Points on a hilly landscape, in no order, each with its height.
From any point a ball rolls to the lowest of the 3 points nearest to it. It stops when none of these is lower. Distance is the straight distance between rows; heights are no part of it.
j_422 (h 2.83): [  6  16   6 -10   6   4  12  18   5 -15   0   0 -30  36 -10 -14  32  22]
j_712 (h 2.81): [-24 -10 -13   9   6  22 -16 -26  -4   0  15  21  17 -19   7  -8 -23 -40]
j_577 (h 2.77): [-14 -38  12  19  13 -35  -6 -22 -17 -16  26  29  -5 -15 -21  11 -18 -20]
j_700 (h 1.53): [ -2  18  -3 -20 -13  28 -29  -7  48  16 -17 -68 -26  -3  32  11  14 -21]
j_762 (h 1.85): [-24  11   5  -7  -8  44 -19   1  24   3 -18 -37 -16 -18  38  10   1 -31]
j_966 (h 7.27): [ 42   1  15   3  12 -51  24  20 -58   1   1  19  36   3 -25  -2 -39  48]
j_850 (h 6.26): [-19  10 -16  25  32  19 -14 -43 -17  13  44  23  41 -51 -28  16 -10 -18]
j_673 (h 7.23): [ 11   0  12  14  20 -56  29   8 -59  -7  14   7  46   7 -36   3 -45  42]
j_405 (h 3.01): [-22  14   6 -10  -9  37 -21   3  37   8 -20 -49 -20 -15  40  13   3 -29]
j_970 (h 6.35): [ 27   8  -9 -39 -26   0  45  40  30  31 -46   4 -10  24  24   3  37  30]
j_791 (h 2.02): [ 22  18  -4 -21  -9   1  32  38  19   7 -22   7 -15  32   5  -6  39  29]
j_864 (h 2.54): [-17 -20  -7   9   6  11 -15 -31  -8  -3  14  29  11 -20  -3  -7 -22 -36]
j_655 (h 1.51): [ 10  17   7 -38  -6  25 -10  -6  16   4 -10 -49 -33  17   1  -4  23  -8]
j_116 (h 3.68): [-37  30  -2   6  -1  47 -20   0  19  13 -18  -7  -5 -26  47  20   5 -38]
j_198 (h 3.40): [-19 -38  11  25  23 -36   3 -19 -23 -18  33  34  10 -29 -26  36 -21 -24]
j_905 (h 4.02): [-17  -5 -21  19  27  11 -17 -36  -9  16  31  32  39 -43 -19  12 -16 -30]
j_678 (h 1.89): [ -4   6   1 -25 -12  33 -13  -1  31   7 -18 -58 -25  -4  15  -4   7 -19]
j_818 (h 2.53): [ 15  11   0  18   1 -24   3  20 -13 -13   9   5  -7  25  -8 -18  12  44]
j_761 (h 7.20): [-17 -28  12  32  17 -56   7   0 -30 -21  28   4   9  -5 -31  22 -25  15]
j_314 (h 4.83): [-13  -8   9   7  -1 -16  -9  -6  -3 -26  20   6 -23  21  -8 -15   8  11]
j_42 (h 7.74): [ 56  -4  -4  12 -10 -16  19  32  -5   0 -32  19  29  12  -2 -14  -4  50]
j_774 (h 4.27): [-14  19   2  -3 -16  33 -23  -3  53  19 -23 -48 -32 -19  48  21  24 -35]
j_268 (h 1.87): [  0   6   9  -6   0   2   1  -4  -5 -19  12   0 -30  28  -9 -18  21  15]
j_144 (h 6.94): [ -9  -6  12  24  -1 -49   4   7 -22 -22  25   2   0  12 -23  -4  -8  28]
j_331 (h 7.47): [ 54   3   1  13  -1 -33  10  27 -31  -2 -17  21  24   6  -2 -10 -23  50]
j_109 (h 3.25): [-16 -31   4   6  -3 -15 -10 -25 -15 -15  18  16 -12   0  -7  -9 -14 -22]
j_423 (h 6.48): [-13 -14  13  24   2 -36  -3  -9 -22 -20  27  11 -13   8  -9  -6  -1  16]
j_131 (h 3.35): [-44  23 -25  16  21  29 -29 -17  -5  12  20  22  28 -28  17   9  -3 -25]
j_300 (h 4.30): [-29  -1  -5   2  -6  38 -17  -9  12  -3 -13 -11   1  -9  17 -12 -19 -35]
j_922 (h 7.14): [ -5  -4   7  28   8 -62  16  13 -33 -14  22  -3  18   8 -25   7 -25  34]
j_889 (h 1.76): [ 22  14  -2  10  -1 -12  17  30   0 -10  -4  18  -4  23  -6 -16  16  42]
j_169 (h 3.32): [-10 -17   4  16  32  -7  -6 -34 -18  -1  37  40  32 -49 -28  25 -14 -33]
j_932 (h 7.90): [ 54  -9  -2   6 -18  -6  23  35   7   3 -40  17  22  23   1 -11   5  46]
j_550 (h 2.05): [ 20  21   4 -27  -2   9  22  27  12  -7 -11  -4 -27  30   0  -4  42  24]
j_955 (h 4.05): [-15   1   9 -19 -12  36 -13  -4  13  -1 -17 -38 -19  -4  14 -12  -8 -26]
j_464 (h 8.85): [ 27 -13   1 -36 -46  -4  49  41  42  41 -45   0   0  36  26   1  21  37]
j_571 (h 8.80): [ 42 -27   7 -30 -40  -6  36  33  35  29 -46   1  19  40  13   1   9  44]
j_55 (h 3.50): [-43  25 -22   8   8  41 -29  -5   3  14   9  17  17 -19  26   9  -7 -36]
j_582 (h 2.55): [ -4   7  14 -32  -9  29  -6 -10  11 -10  -9 -35 -32  16  -6 -12  11  -8]
j_49 (h 3.22): [-32  16 -29  18  22  25 -23 -32  -5  17  23  21  27 -32   2   7 -11 -32]
j_681 (h 0.73): [-10 -22  -1  14  21  -8  -7 -35 -14  -3  31  37  19 -36 -18   9 -17 -41]
j_97 (h 1.86): [-14 -32   0  12   8 -11 -13 -36 -15 -11  22  28   5 -18  -9   1 -15 -33]
j_695 (h 5.90): [-11  -9   9 -10  -7  16  -7 -16  -2 -21  -2 -11 -26  13  -5 -22   5 -11]
j_306 (h 7.33): [ 39   9   5  20   2 -45  14  17 -38   1   1  12  30   3 -21  -4 -25  44]
j_367 (h 0.70): [ 13  15  -8 -35 -16  23 -14   0  34  17 -18 -74 -32   6  12   8  23 -17]
j_865 (h 1.77): [-23 -21  -5   2   0  16 -16 -31  -5  -6   3   6   2 -12   5 -12 -21 -36]
j_515 (h 1.07): [ 31  12  -3  -1  -2  -2  25  41  12  -4 -18  12  -4  25  -5  -8  28  36]
j_239 (h 3.26): [ 25  26 -15 -48 -13   7  16  12  13  17 -24 -27 -37  20   1  -2  50  -3]

Call two points neighbours if one is among the 3 nearest of the other. Go from one point of each pair to the other, from neighbour to neighbour, staying as low as possible. Name the highest point that can't be avoided.
j_681 and j_762: j_116
j_268 and j_367: j_239
j_762 and j_367: j_405

Two balls start at each pair of points below. Name the first point that both come to, or write none.
j_405 and j_582: j_367
j_422 and j_571: j_515
j_774 and j_239: j_367
